Points on a hilly landscape, in no order, each with its height.
From any point a ball rolls to the lowest of the 2 points nearest to it. It stops when none of these is lower. Distance is the straight distance between rows; heights are no part of it.
q69 (h 642): [-17   9   9   5  10  -2  12 -16   6  18   5 -28 -24   3   0 -10  10  10
   8   7  -4   6   2  13   8  16  -9 -17  -8  -4   2  24  19   1   6  14
  14  11   7   0  15   8  -6   6  13   1  13  -9  10  19   8  -5  -8   4
  15  -3   7 -15  27]
q176 (h 502): [-12  26  13  -1   6 -11  10  -6   1  11  -9   0 -20   3  16  -6   5   0
   8  -3  -2   9   7  10  16   4 -19 -24 -11  -3  -5  15   8  -5  12  11
  16  12  23   3  17   8   5   0  -2  12   5   1 -10   3   8 -12  -1  11
   7  -6  16  -5  12]
q797 (h 224): [  7  24  19  -2  21  10  -8   1  13   3   4   8 -10  11   1 -13   3   0
  -3  -8   7 -16   2  13  14  12  22   2  11   7 -15  14   7  11  13   0
 -16   8   8  -8  11  -4  -9  28 -10   3  -4   4   1   5   2   2   4 -17
   6   6  12 -16  -4]
q57 (h 107): [ 14  17  17   2  -7  -8  -2  -8   8  -3 -11 -15  -6  -4  -8  12   4   4
  -2  21   2  -9   5   1  11  15  33  19   2   8  -3   9   9  19  14  12
 -15   9   4 -19  13 -17  -3   7   5 -15  -5   4  12   1   8   1  -1  -3
  -4   5   1  15   1]
q313 (h 516): [-11  -2  -7 -19   3  -1   6  -4   4  21  13   0 -12  12   3 -19   7   3
   6 -12   4  -3   1   9  -2  -1 -32 -12  -2   2   3   7  -3  -5   3   0
  18   2   9   7   3   0   2   4 -14  10  -1   5  -8  -1   4 -16  17  -3
   4   4  -2  -4  17]
q466 (h 377): [  5 -11  -5   2   1   4   4   5  -1  -9   5   9   0  12  -4  -1   2  -7
   2 -21   4   3  -3   1  -7 -19 -10  10   7  -1   2  -7 -10  -8 -13   4
  -4   2  -1   0 -18   1  -1   3  -8  -6  -2 -12  -9 -11   2  -2   4 -16
   1   3  -6   1   2]
q460 (h 547): [-17 -15 -11 -23   6   0   7  -5   8  29  12  10  -1  11 -10 -18  -3  12
  -9 -18  -4  -2   3  -2  -1  12  -7   0   6   4   3   0   1   5  -6  -1
   7  -4 -11   2   6  -3 -11  18 -18   8  10   9  -6  -6  11  -7  19 -13
  -8  17  -2 -15  18]
q526 (h 524): [  9   7   0   2  -9 -17   7 -12 -11  -2 -18   4   5  -2  13   6 -10  -4
  11  21  -6   1   6  -3   9  13  14  -3 -16   0  -8   7   0   0  -3  -6
   5  -6   7  10  13  10  12 -18  13  -2  -7  -1  11   0   6   6 -19  26
  -2   5   6   6  -7]
q433 (h 359): [ 23   5 -12   6  -1   5  -8  16  -5  -5 -11  10  22   7  13  -5  -6  -4
 -10   4  -3  -2 -15   0   5  -6  13  -8   3  -2   5 -10 -13   1  -3  -6
  -8  -7  -4   8 -18  16   0  -4  -9   4 -15 -12   1   2  -7   7 -16  15
   4  -8   0  -4 -23]
q488 (h 404): [ 10 -10 -16   7  -1  11   1  14  -2  -8   9   7  14   9   6   1  -1  -5
  -1 -22   4   2  -5   1 -12 -22 -18  -1   4  -5  10 -16 -14 -10 -12  -8
   1  -4   0  18 -19   7   0   3 -12   0  -4 -15 -14  -9  -1  -4   0  -3
   3  -6  -8  -3  -5]
q669 (h 311): [ 19  28  12  -9   9   3 -14  -1  -3   0  11  12  -4  10  16 -15   2  -4
   6  -1  15 -18   1  17  10  11  12 -13  -2   8 -12  -2  -4  -3   4  -8
  -6  -7   9   6  21 -11  11  14 -19   9 -21   5  -9  -3  -1   2   4  -2
   4   7   3  -3 -19]
q580 (h 506): [-12  11  10  -2  -3 -23  10 -13  -7  -6 -25  10  -9  -4  10   5 -14   3
  12  11  -7  10  11  -8  17  14   2  -5 -11  -2  -8  10  11   4  -3   2
   7  -3  18   3  27  12  11  -7   6   0  -1  -2   2   7  22  -1 -13  17
   6   4   7   8   0]
q927 (h 551): [-11  -1  -1   6  -8  -8   0  -6  -5  -7 -30  -2  -6   0   5  19   1  -8
   1   3  -4  17   8 -11  14  -3  -5   4 -12  -5  -2   6  -9  -6  -8  11
   6  13  11   1   0  12   8 -10   6   0   5  -8  -1   3  11   0 -11  23
   1   2   8   2  16]
q21 (h 439): [-13  23 -10  15  -5 -11   3   4  -6   9  -4   6   1 -18  10  -5  19  11
  -2   9  -5   6 -12  10   5   5 -30 -40  -7   6  -2  -1   5  -2   7 -15
  12   2  14  11  13  20   0 -11   7   4   0 -17 -13  12   6  -1 -16  20
  14 -24   8  -4   1]
q404 (h 431): [  2  -2 -11  10  -6   3  -8  18  -9  -5 -12  14  12   9  10   9  -4 -10
  -1 -22  -6   6 -10  -3   1 -26 -16 -13  -5  -1   6 -13 -11  -6  -4   1
  -2   1   9  16 -19  15  -3   2 -13   7  -1 -16 -14  -3  -1 -11  -3   7
   6   0  -3  -4   1]
q440 (h 650): [-27  -6   2  11  16   3  18 -11   4  17   0 -22  -9  -4  -8  -6   9   7
  -1   5 -13  17   3  16  -1   8 -16 -18  -4  -6  -1  17  19   3  -9   2
  17   5  -3   7   9  16  -9   3  19   1  15  -1  13   7   4  -5  -1  -2
  14   1   1 -19  31]
q481 (h 309): [  2 -29  -1   1 -20  -8   1   6 -14   0   7  -3   6  -6  -8  13 -32   5
   2   4   6 -10   9 -19 -16   2  13  19  -6  -5  -3  -5  -7 -16   4  -8
  -4  -9 -18   6   0 -18   9 -24  -5 -17  -2  22   0  -9 -27 -15   5  23
 -12   0 -10  21 -16]
q535 (h 104): [ -1  -8   5   5  -6  -2  -1  -2   3 -10 -18 -15   0  -4 -18  16   1  -2
 -12  19  -3   5   3 -16  -2   7  27  21   2  -3  -5  -3   9  11  -2  14
 -11  -2 -11 -22  -2  -8  -4  -2  13 -25   1   4  13  -5   7   9  -7  -1
 -12   2  -6  11   8]
q542 (h 464): [-21   5 -15  20  -3 -14   4  -3  -9   0 -18   7   1 -16   0   2   9   3
   2  14 -10  16   1   4   6   5 -23 -28  -8  -6  -7   8   8  -3  -6 -12
  16   1   8  12  14  21  -1 -11  19   6  15 -11   2  12   9   5 -25  18
  20 -13   6  -7  12]
q51 (h 430): [  8  16  -2   8   8  16  -1   3  12 -13  -7   0  -2 -10  -7   8  23 -10
  10  17  -3  -4  -8 -10 -10   4  12  15  -1  -2  -2  20   3   4  12   5
 -25  20   2 -18 -25   0  -9  16  17   5  10  -8  18  16  -2  18  -3 -16
  -4  -5  15 -12   0]
q128 (h 539): [ -1  -5  -4   4  -2  -6   3  -9  -7  -8 -25  -5  -1   0  -2  14  -4  -4
   4  17  -6   9   7  -9  12  10  14   6  -8  -4  -5   7   0   4 -12   5
  -4   4   1  -2   0  11   5 -10  12  -7  -1   0  11  -4   5   9 -15  18
   0   4   3   2  10]
q673 (h 561): [-13 -14 -11 -21  -9   1   8  -7   6  26   7  15  -1   8 -10 -16 -11  11
  -6  -7  -1 -10   9  -5   1  21  -7   7   1   9   5   5   4   2  -1  -4
   6 -12 -11   2  18  -9   3   8 -17   3   4  19  -7  -9   6 -11  16   3
  -9  10   1  -1  10]
q932 (h 270): [ 13  18  14 -11  16  14 -13   7  10  -3  13   9  -2  14   4 -14   2  -5
  -3 -12  10 -19  -5  12  15   6  15  -6  15   2  -8   2   3  -1   2  -7
 -11  -8   9   0   9  -1   2  29 -18   7 -12   1  -1   5   6  13  -1 -17
   5   9   7 -15 -14]
q4 (h 283): [ 22   0  -9 -10  -7   2  -2   6   2 -18  23 -11   0   0   4  -1  -2  -5
   6  -9  16 -20  -1   8 -15  -9   7  20  10  -9   4 -20 -13  -4 -12  -5
  -8  -8  -6   3 -14 -24  12  -6  -9 -14  -9  -7  -8  -5  -4  13   1 -17
  -4  -9  -2  10 -35]
q387 (h 344): [ -1   6 -17   5   8  13  -7  22   6  -2  22   3  13  -4   6  -8  20   7
 -11 -15   0   2 -11   8   2 -15 -26 -33  15   7  11 -18  -4  -1  -3 -18
   7  -6   8  12  -5  16  -6  17 -19   5  -8 -12  -9   4   4  -5  -2  -5
  15  -9  -8 -10   0]
q592 (h 189): [ 15   0 -16  -2  11  11  11   6   5  10  12   0   9   5  -5 -13   3  -1
  -7   5  -3   2 -16   6   1   8   3  -6   7   1   2  -6 -11   0  -9 -19
   2 -14 -15  14  -6  16  -3   4   4   4  -7   5   5  -6   0   5  -9  -7
  -3  -6   6  -9  -8]
q763 (h 410): [-14  16  -3  18   4  -1  -8  19  -2   8   2  16   9  -6   6 -15  20  14
  -8   0  -9  13 -18  10   5  -3 -28 -52   6  10   1 -10   4   5  12 -20
  10   0   2   8   9  28 -10  -5  -5   7  -2 -12 -12  12   0   1  -9  12
  15 -13   5 -10   2]
q334 (h 255): [ 16 -21   4  -1 -16 -19  -4   4 -14   8  16   2  16  -8  -9   9 -36  -4
  -6   5   6 -19  11   0 -17   1  15  28  -6   5   7 -12  -4  -3  10   1
  -4 -12 -16   4  -2 -24   7 -17 -14 -12  -8  12  -4  -7 -30  -3  -2   9
 -10   7  -9  26 -31]
q978 (h 346): [ -7 -14  -2  -6  -8   3   2  -1   3   0  12  10 -11   8 -10  -1  -2   3
   2 -28  11  -4   4  -7  -6 -20 -16  16  14  -1   1  -8  -5  -3  -5   9
   3  -4  -2  -2 -11 -14  -1   8 -12   1   3  -4 -15 -10   6 -10  18 -24
   2  12  -9   3   7]
q226 (h 407): [  4   7  -6  10  11  17   6   6  11 -13   7  -3  -1  -8  -6   5  32 -12
   7  -2  -3  -1 -12   2 -19 -10   3   8   9  -3   0   3   7  -6   3   8
 -16  17   0 -12 -22   0 -13  15  12   1   8 -17   5   9   1  12   0 -26
  -9 -10   5 -12   7]
q36 (h 147): [-17 -29  -6  -5 -11   5   4  -7   8  12  10  15  -1   0 -21  -7 -20   4
  -8 -14   9   1   7 -15  -6  -3   2  25   4   7   6 -10   7   1  -4   3
   6 -10 -22  -8   3 -16  -7   8  -8  -9   8  14  -6 -18  -4 -14  14  -9
 -13  10 -12   6  14]
q443 (h 190): [  4 -13   1  -5 -10 -12  -2  -7  -3  10   2  14  15   1   1  -4 -30   1
 -12  12  -4  -5   8 -12   2  18  18   9 -10  13   1   1   5   2  -2  -9
   2 -18  -8  11  17  -4   9 -14  -2  -6  -5  20  -1 -15 -14  -6  -3  23
 -10   9   1  11 -16]
q888 (h 290): [ 21  -3   2   4   5 -14  -7   0  -7   3 -13   5  23   9  10   1 -26  -7
 -19  16  -9  -3   0  -4   8  13  27   1  -4   9   1 -11  -4   7  -8  -6
  -5 -14 -15   9  -8   7   3 -18  10   3 -14  13  12  -2 -15  17 -18  19
  -4   2   6   1 -30]
q492 (h 171): [  9  18  16   3   8   0  -3  -4   7   3  -3   1  -8   3  -8  -4  -3  -1
  -8   2   1 -14  -2   7  12  15  29  20   7  12  -9  17  13  18  17   7
 -20   5   5 -12  10  -7  -5  18  -4  -8  -4   4   7   3   4   1   4 -11
  -3  11   9   2  -4]
q925 (h 191): [ 15   1  -3   1 -14 -11  -4   1  -7  -8  -7 -10   0  -2   4  14   5  -9
   5   8  11  -9   0   0  -3   1  17  24   0   2   1  -8  -7  -1   0  17
 -13   3  -3  -9  -9 -22   2 -17  -3 -14  -9  -1   0  -8  -2   4   1   1
 -12   1  -3  20 -11]
q357 (h 203): [ 24  38  -7   2   5  -6  -9  -5  -7  -4  -6  10  10 -11  27   4  20 -12
  19  20  17 -12 -13  11   6  15   4 -22 -18   2  -7  -3   2  -5  12  -9
  -9   9  14  -3  10  -3   7  -2   5  13  -9 -11   2   5  -7  10  -9  11
   3 -13   7  -6 -15]
q819 (h 31): [  8   7   9  -1 -13  -7  -3  -6  -1  -7 -17 -23   0 -10  -5  22   3  -5
  -1  26  -4  -9   4 -12   4  12  35  24  -1   2   2  -3   4  17   5  18
 -13   6  -7 -18  -1 -14  -5  -5  15 -18  -5   7  15   7   4  10  -5  -3
 -14   7  -3  16  -2]
q658 (h 239): [ 16   2  -5  -3  -9   0  -4   4  -1 -14   8 -10  -2   0  -1   4   5 -10
   6  -1  14 -14   0  -3 -15  -3  18  29   7  -7   3 -13  -5  -6  -1  12
 -11   2 -11  -9 -19 -27   4 -14  -4 -20  -6  -8  -3  -6  -1  14   5 -20
 -12  -4   1  17 -23]
q234 (h 379): [ -3  -7  -4  18   9  16   9   5   4  -4  11  -1   9  -4  -9   6  29 -13
   0 -12  -3   9  -7  11 -12 -24 -11  -5   5  -1   1   1   7  -4  -6   4
  -2  10   2   2 -20  10 -16  17  13  11  10 -16   3   3   3   5  -2 -27
   4  -3  -5 -16   8]
q503 (h 588): [-11  -7  -6  15  12   5  -4   0   1 -13 -27  11  10  -2  -8   7  -3   2
  -1   9 -17  17  -1  -7   3  -3   6  -6  -2  -3  -1  17  -1   9  -4  -1
 -11  12  -1  -1  -9  24  -8   1  19  12  15   3  21   6  -3  24 -20   2
   7   1  10 -16  10]
q285 (h 401): [ -5 -10  19 -17 -25   0 -13 -15 -12  -7  -4 -27 -24  -2  -4   3   0  23
   9   1   3   2   4  -9  -4 -10 -18   9   2 -13   6   9  -6  -4  12  14
   5   9   5 -13   6 -23  12 -12   7  -4   1  15  -6   6   3 -11  27  10
   2  -4 -13  26  24]
q894 (h 489): [-24   5  -4   3   0 -19  -2  -9 -11 -14 -31  13  -7  -6   8   6 -20   0
   8   9 -17  20  15 -14  16   9   1 -12  -5  -9  -3   9   6   3  -8  -2
   6  -1  14   3  16  22   7 -11  16   2   9  -5   2  11  18   7 -31  23
   8   0   7  -5   7]
q965 (h 144): [ -6 -16   1  -2  -1  13   5   0  17   6  18  11  -5  -7 -29 -14 -13  -4
 -13 -20   2  -7   2  -9 -14  -6  21  32  21  -9   2 -14   7   7   1   3
  10 -14 -27 -17   5 -20  -7  13   0 -16   8   2  -5 -11   8   2   9 -31
 -15   7  -6   3  -5]
q361 (h 467): [ 18  16  -6  -1   9   6  -1  -7   6  -6   5 -10   0  -2   3  -1  17 -14
   5  15  11 -15  -9  10   1   8  16   6   4  -5  -3   5  -1  -1   2   1
 -14   5   2  -4 -12  -6   0   4   8  -5  -6  -6  10   0   1  14  -4 -14
  -7 -10  10  -3 -11]
q840 (h 599): [-21  -1   9  15  17   6   9   0   7  -3 -17   3  -3  -3  -8   9   4   7
   3   8 -11  18   4  -1  -2   1  -4  -7  -4   0  -3  25   9  10   4   6
 -12  15   5  -1  -6  23 -11  11  20   9  17   2  21  19   4  13 -14  -3
  12   4  16 -13  22]
q478 (h 500): [  5   3  -2 -14  -4   7   2 -11   6   3  13 -17 -13   7   2 -10  19   0
   9  -4  11  -6  -8  20  -3  -1 -22  -7  -4  -3   3  12  -4  -9   2   3
  10   1   8   3   1 -10   2  -2  -4   3   1  -2  -8  -5   1 -10  14  -2
  -1 -11   0   0  12]
q764 (h 220): [ -3 -21   4  17  20   6   3   4  18  -8   0  11  14  -5 -27   1 -12  -5
 -23 -12 -15  10   2 -14 -15 -12  30  27  13  -3  -8  -9   5  -1 -11   3
   2  -8 -22 -11 -18   4 -16  10  18 -10   7   1   1  -9  -6  10  -5 -18
 -12   0  -7  -4  -8]
q961 (h 634): [-19  -4  17 -13   1   0   9 -15  11  14   4 -37 -30   9  -5 -12  -2  18
   0   3  -4   4   9   8   7   9 -14  -9 -11  -7   7  13  12   1   3  17
  18   8   3  -9  12  -1  -4   2   7   1   9  -1   2   9  17 -14  11  -1
   2   5   0  -4  32]
q162 (h 469): [-17 -12   5 -10 -12  -6   4  -8  -4   9  -5  -3 -13   3   2   7  -9  13
   7  -3  -3   6  16  -9   0  -8 -27  -6  -7  -2  -3  11  -5  -9   0   4
  17   2  13   3   6   1  11 -12  -3   2   4   8  -7  -5   2 -24  17  17
  -4  -3  -1   7  21]
q619 (h 345): [-18 -16   9  14   6  12   9   2   0   4   3  -9  -1   0  -5   8  19  -9
   2 -13   0  20  -2   8  -4 -26 -20  -4   2   1   4  -3   8   1  -9  15
  11   9   1  -4 -16   5 -14   5   9   9  12  -2   0  -5   2 -11   6 -20
   3   7 -13 -10  25]
q104 (h 608): [-13  -9   7   9  10   7  11  -2   6  -2  -8  -6  -8   1 -13   8  10   1
  -4   1  -7  18  -1   0   0  -1   1   4   1   1  -6  18  10   8  -7   8
  -7  11   0  -6  -6  14 -11  10  16   0  11  -2  14   4   8   1  -1 -11
   0   4   3 -11  24]
q107 (h 63): [ -1 -15  -2 -13  -8   7   3  -5  10  11  14   5 -10   2 -19 -10 -10   3
  -7 -10   9  -9  -2  -7  -5   4   9  27  15   3   3  -3   2   4   5   1
   1 -13 -18  -8   9 -23  -5  10  -6 -13   0  10  -6 -12   4  -5  12 -18
  -9   7  -5   9  -2]
q554 (h 365): [ 25   2  -8  -3   5  10 -11  24  -1 -12  11   4  16   9  14  -5 -10  -8
  -8  -7   2 -10 -10  -1  -1  -7  10  -6  11  -5   9 -23 -12   2 -11 -11
  -7 -12  -3  11 -15   2   7   5 -20   4 -18 -13   0   4  -4   9  -6   1
   5  -9   2  -1 -33]
q879 (h 483): [ 15   7 -10  -9  -2   7   6  -8   3  -3  13  -9  -3   4  -1  -4  16  -4
   7   2  17  -8 -10  11  -6   5   2   4   2   0  -1   2  -8  -7  -2   1
  -3  -1  -5   3  -5  -8   3  -3   0  -5  -7  -5   1  -7   1  -1   9  -9
  -5 -11   1   5  -3]
q326 (h 304): [-34 -29  16  11   5   7   9  -2  -5   3  -9  -2   3   3 -13   7   2  -2
   0  -8  -6  26   9  -8  -4 -14  -9  -1  -2  -1   1 -10  13  10 -17  13
  13   5  -2  -9  -4   4 -13   4  12   3  20   6   5 -11   3 -19  15 -15
   0  15 -18 -12  33]
q444 (h 380): [-18  12  -8   9  11  11 -10  26   1   3   8  14  15  -3   9 -10  17   9
 -10 -13  -9  11 -19   7   6 -10 -25 -51  17   5   8 -13   3   4   9 -21
   9  -4   4  13   0  27 -13  10 -15  10  -3  -8 -10  16  -1  -6  -6  -2
  21  -1  -2 -16   8]
q569 (h 128): [ -5  -3 -15  10   8   9   9   2   2   6   2   3   8  -1  -2  -5   9  -1
  -7   1  -2  12 -10   7   1   2 -12 -18   2   0   1   6  -3   0  -4 -14
   7  -4  -4  14  -2  22  -7   1   8   5   1  -6   5  -7  -1   5  -8   2
   6  -6   1 -10  12]
q32 (h 627): [-12   6  22 -11  -2   3   4 -19   6  12  -1 -22 -31   9  -3 -10   1  18
   0  -7   0   0   5   5  15   8  -5   3  -1   3   4  16   9   6  13  17
   4   3   5 -12  16 -15  -1   7   2  -3   7   9   1   3  13 -15  17  -2
  -1   8  -3   3  23]
q938 (h 450): [ 21  20   1   5  15   7   0   6   9  -8   2  -1   8  -6   7   6  16 -14
   7  22   3 -18  -7   3  -8  13  26  12   6  -1  -7  13   4   8   7  -2
 -28   8   1 -14 -20  -3  -8  15  12   1  -5  -2  19  10  -8  22  -3 -17
 -10  -6  12 -11 -25]
q291 (h 187): [ -9   1 -16  22  15  16   1  12   1   5   9  10  13  -6  -7 -10  13  11
 -12  -2 -11  16 -14  14  -5  -7 -13 -26  11   4   0   3   1   6  -1 -22
   1  -3 -10  15  -4  25 -18   9   9  13   2  -1  11   4  -5  11 -12  -9
   9  -7  -6 -13   8]
q173 (h 426): [ -2   2  12 -13 -26  -9  -6 -12 -17  -7  -7 -15 -13  -8   7  15  -6  14
  13   8  -1   1   7  -7  -2  -2  -6  10  -9  -4  -7  10 -12  -6   9   7
   2   5  13  -9  14 -13  26 -20   2  -2  -9  14   0   7   1 -10  17  17
  -6  -1  -9  33   7]
q300 (h 216): [-22 -32   6 -10 -11   5   5  -9  -1  10   2  -2 -13   5 -22   0  -9  13
  -3  -4   7  10   9 -12  -3  -6 -12  11   0   1   3   1   3   2  -6   7
  11  -1 -10  -8   9 -11  -3  -3  -2  -7   6  13   0 -12   1 -18  20   2
  -7   6 -10   4  32]
q431 (h 577): [ -8 -11  -7  16   4   0  -7   5  -3 -12 -35  14  14   4   2   6  -5  -3
 -11  -3 -17  19  -1 -13   5 -12   6  -3  -1  -1  -1   5  -4   0  -9  -5
  -2  10  -5   8 -15  29  -9  -6   9  10  11  -5   6  -2  -7  14 -16  13
   6   2   1 -17  10]
q754 (h 99): [ 15  -9  12  -2 -19 -25  -6  -1 -15  11   5  17  23 -15   5   3 -38   0
  -6  12  -8  -3  15  -3   2   9  17  11 -17  19   8  -1  10   1  10  -8
   4 -16  -1   9  26  -9   8 -15 -15   1 -14  12   1 -10 -22  -6  -1  27
 -11  19  -4  21 -24]
q798 (h 618): [ -9   6  15  -1  10   8   8  -9   9   4  -7 -10 -19  10  -3  -1   8   6
  -4  -5   4   3   1   9  14  -1  -2   1   2   5  -3  15   9   4  11  14
  -6   7   9 -10   3   2  -7  12   3   2   8   2   1   3  12 -11   9 -13
   2   2   4  -7  22]
q809 (h 376): [ -4  -9  12 -20 -19   1 -11 -10  -7  -7  10 -12 -20  -4  -1  -4   4  17
  12 -15  13  -8  -2  -1  -4 -11 -19  12   5  -2   0  10 -12  -8  16  10
   0   4  -3 -12  -3 -26  10 -12  -6  -4   0   8 -17   3  -7 -17  31  -3
   3  -2 -10  23   7]
q479 (h 486): [-25   2   9  -2  -3 -11   8  -3  -1  14  -8  -3 -14   3   9   2   1   4
   3  -6  -7  17  16  -2   5  -5 -30 -15 -12  -3   1   5   5  -4   4   9
  22   5  20   1   7  11   6  -7  -2  10   7   0  -7   0  10 -21   4   9
   5  -1   9  -1  21]
q994 (h 533): [-17  -5  -7 -13  13   8  12  -2   8  25  22   0  -9  15   0 -22   9   3
  -2 -15  -3  -4   4  13   1  -4 -16  -8   9   5   2   3  -2  -1  -2   5
   8  -1   2   8   3  -1 -14  21 -18  13   7   6  -6  -2   9  -9  19 -22
   5  16  -5 -20  17]
q305 (h 363): [ 33   2   1   0   0 -12  -2  15 -13  -3  12  -6  18   6  11   3 -18 -13
  -7   5   5 -16   6   1 -13   1  16   7  -6   8   7 -24 -15  -3  -9  -1
 -10 -11  -9  13 -17 -11   5 -17 -10  -2 -16   0  -7   1 -16  12 -10   6
  -9   0   2  11 -47]
q151 (h 138): [ 17  31  -8   7  10   5 -17   5  -1 -11  -9  11  12  -8  19   9  21 -11
   8  11  12 -15 -16   6  12   2  -1 -22  -9  -5  -2   4   2  -4  13 -10
 -16  21  12  -9  -4   5  -2  11  -4   9   0 -13   1   8  -4  16 -12   6
   5 -15  10 -15 -14]
q783 (h 249): [  7 -18   2  -1   7 -12  -5  -1   5   1 -13   4  20   4  -3   0 -28   1
 -19  17  -7   5   4  -9   7  18  25   9  -5   7  -2  -1   5   7  -8  -8
   2 -17 -19   8   3   7   4 -14  16  -9  -5  16  11 -18 -11   6 -16  16
  -5   5   2   4 -17]
q360 (h 121): [ 20   8   9  -5 -22 -19 -14  -2 -16 -10  -8 -26  -1 -11   6  20   5  -2
  14  28   4 -13  11  -5  -1  13  27  18  -9   4   3 -12  -2   9   6  19
  -9   6  -4 -16   0 -24   7 -21   5 -14  -9   6   9   2  -5   8   7   4
 -14   6  -5  31  -9]
q972 (h 52): [  2  27  -6   7   2  -1 -10   7  -4  -3 -17   7   2 -13  16  17  29 -13
  13   6   3  -3  -9  -3  12  -6  -8 -17  -9  -3   2   7  -3  -2  13  -3
 -10  32  16  -6   1   5  -5  13   1  13  19 -13  -1  12  -3  12 -17  10
   6 -14  19 -10  -3]
q451 (h 447): [ -7   0  14 -19 -19 -10   1 -10 -14   4   0  -2 -18  -5  10   8 -11  14
  18   0  -7  -3   5   1   1  -6 -20   1 -10   0  -7  21  -9 -15  18   2
  12   1  21   2  14 -13  22 -13  -4   3  -5  14  -6   6  -6 -22  23  16
  -6   0  -9  23   8]
q705 (h 265): [-32 -33  13  -8   7   5   6  -8   2  16   2  -6  -3   7 -11  -3  -2   5
   0  -7  -1  16  11  -7 -10  -7 -26  -5  -5  -1   0  -4  10   5 -17   4
  22   1  -3  -1   0  -3 -11   1   1   4  17  11   1 -10   0 -27  22  -4
   0  13 -11  -9  35]
q101 (h 324): [ 22  -8 -12 -11  -6  10   0   9   4  -7  25   3   6   6   5  -8 -11   2
  -1 -14  10 -18  -2   0 -11  -4   1   7   8  -3   6 -14 -17  -2 -10 -14
  -7 -14  -4  12  -6 -11  13   1 -21  -3 -11  -4 -10  -6  -1   3   2  -6
  -2  -1   1   2 -28]
q966 (h 164): [ -3 -16   2   9   8   5   3   4   9 -11 -13  -4   6  -4 -17   7  -1  -8
 -16   6 -12  12   3 -14 -12   0  27  25   3  -5 -10  -1   4   1 -12  10
 -11   3 -13 -17 -17   2 -12   0  21 -14   5   3  10  -8  -2  11  -5 -12
 -12  -1  -6  -1   8]
q68 (h 295): [  9   9 -22  -8  11  20  -6  21  12  -5  26   0   8   2   6 -17   8   3
  -2 -16   8  -9 -10   6   5  -5 -15 -20  15  -2  14 -24  -9  -2  -9 -22
   0 -15  12  11   6   4  11  17 -25   8 -11  -5  -6   5   5   1   9   1
  12  -6 -10 -14 -13]
q729 (h 242): [ 16   7 -25  -5  11  19   2  14   8  -2  30  -4  10   1  -8 -13  10   0
  -6  -2   0  -2 -13   6  -5   3  -7 -12  14  -6  10 -27 -13  -1  -7 -26
   0 -18 -10  14  -1  10   5  14 -10   7 -11  -1  -4  -2   4   3 -10 -10
   5 -16  -6  -9 -17]
q209 (h 327): [ 34  11 -10  -5  -3  -5  -5   9 -13 -13  14 -12  13   3  14  10  -1 -11
   8   3  13 -19   1   9 -21   1   8  11 -10  -4   7 -19 -11 -10  -8  -3
 -13  -8  -8   5 -21 -23  12 -20 -13  -2 -10 -10  -3   3 -15   8  -2  -2
  -8  -8   1  14 -38]
q660 (h 482): [-24  17   0   6  -5 -22  10 -10  -4   3 -15  -8 -15 -21   6   6   8  -2
  15  14  -6  14   7   4   7  10 -24 -27 -12 -14  -4  10  12  -5  -1   3
  19   4  19   7  17  13   9  -8  19   2  13 -15  -2  19  18   0 -25  19
  17 -15  12   0  15]
q899 (h 299): [  3 -13  -2  -6 -15   3  -5  -1   0 -14  18   3 -16   1  -8  -2  -5   2
   6 -23  16 -12   0  -4 -12 -18  -6  29  15  -6   1 -13  -9  -4   5   7
  -3  -2 -10 -10  -7 -28   6 -11  -9 -11  -4  -6 -14  -3  -3  -2  21 -16
   0   7 -10  18 -11]
q989 (h 325): [ 18   2 -10   7   8  -4  -5   7  -3  -4 -20   6  23   3  13  -2 -13  -6
 -14  16 -15  -2  -8  -4   6   6  20  -8  -1  -1   2  -4  -6   9  -4  -9
  -9  -3 -10   5 -19  23  -5 -13  14   7  -9   0  19   3 -12  22 -22  16
   0  -7   5  -5 -29]
q194 (h 264): [ 22  40  11  -4  11   5 -12   0  -5  -7   3  13  -2   1  27 -12   8  -9
  11   7  16 -13 -10  20   8  16   5 -29  -7   4 -11  -4   4  -7   7 -10
  -3  -2  14   2  22  -2  10   7  -8  15 -19  -1  -5   6  -6   2  -4  10
   6  -5   4 -10 -20]
q600 (h 343): [ -1 -10  -2 -14 -14   4  -8   1  -5 -10  24   2 -15   2   6   1  -2  10
  13 -27  14 -14   0  -2 -12 -19 -22  17   7  -4   1   2 -15 -15   8   0
  -1   0   6  -4 -12 -21  17  -7 -16  -5  -2   3 -21   1 -10 -14  26  -6
   5  -1 -15  14  -5]
q946 (h 210): [ -5 -28  -1   8   8   8   9   4  17  -4  14  16   8   0 -27  -9 -11  -3
 -12 -21  -6   4   1 -17 -20 -15  15  26  13 -10  -6 -22  -1  -5 -12  -6
   9  -9 -27  -8  -9  -8 -10  10   4 -11   6   3  -9 -16   0   3   3 -28
 -13   8 -11  -3  -4]
q365 (h 188): [ 27 -11  10  -3 -13 -30  -5   1 -15  11  21   1  19 -12   1   4 -30  -8
  -1  12  -4 -15  16   4  -9  10  13  11 -12  18   5 -10  -1   0  11  -9
   0 -15  -5  10  20 -20   7 -18 -15   0 -12  17   0  -7 -30   1  -2  15
 -11  12  -5  22 -35]
q40 (h 517): [ -3  27  13  -1   0  -9   6 -10  -5  -1 -22   7  -8   3  14   0  -2  -1
  14   5   3   4   5   4  21   6   1 -14 -12   1  -7  13   7  -3  10   2
   1   8  19   4  20  12   4  -3   1   6   0  -3  -2   5   9   0  -5  12
   6  -1  15  -2   1]
q686 (h 564): [-20 -16  -7  10  -3  -8  -5   2  -4  -8 -33  11   8   5   3  17 -10  -6
  -3  -5 -15  24   9 -19  13 -11  -3   1 -10  -2   1  -2  -6   0 -15   6
   5   7   2   4  -5  24  -1 -10   7   3  15  -6  -2  -5   6  -2  -9  20
   4   4   0  -7  18]

Call two points neighbours if one is among the 2 nearest of the other. Go from one point of each pair to the other, from neighbour to neighbour, staying as low as possible. Name the highest point that can't be avoided.
q754 and q972 | q554
q819 and q107 | q764
q107 and q972 | q669

For each start below, name the point where the ball stops.
q21 | q569
q433 | q754
q313 | q107
q176 | q899
q226 | q107
q961 | q894
q305 | q819
q686 | q894
q554 | q819

For each start below, name every point that the ball comes to, in order.
q40 | q176 q479 q162 q451 q173 q285 q809 q600 q899
q994 | q313 q478 q879 q361 q938 q51 q226 q234 q619 q326 q705 q300 q36 q107
q69 | q961 q32 q798 q104 q840 q503 q431 q686 q927 q128 q526 q580 q894
q440 | q104 q840 q503 q431 q686 q927 q128 q526 q580 q894
q542 | q21 q763 q444 q387 q68 q729 q592 q569
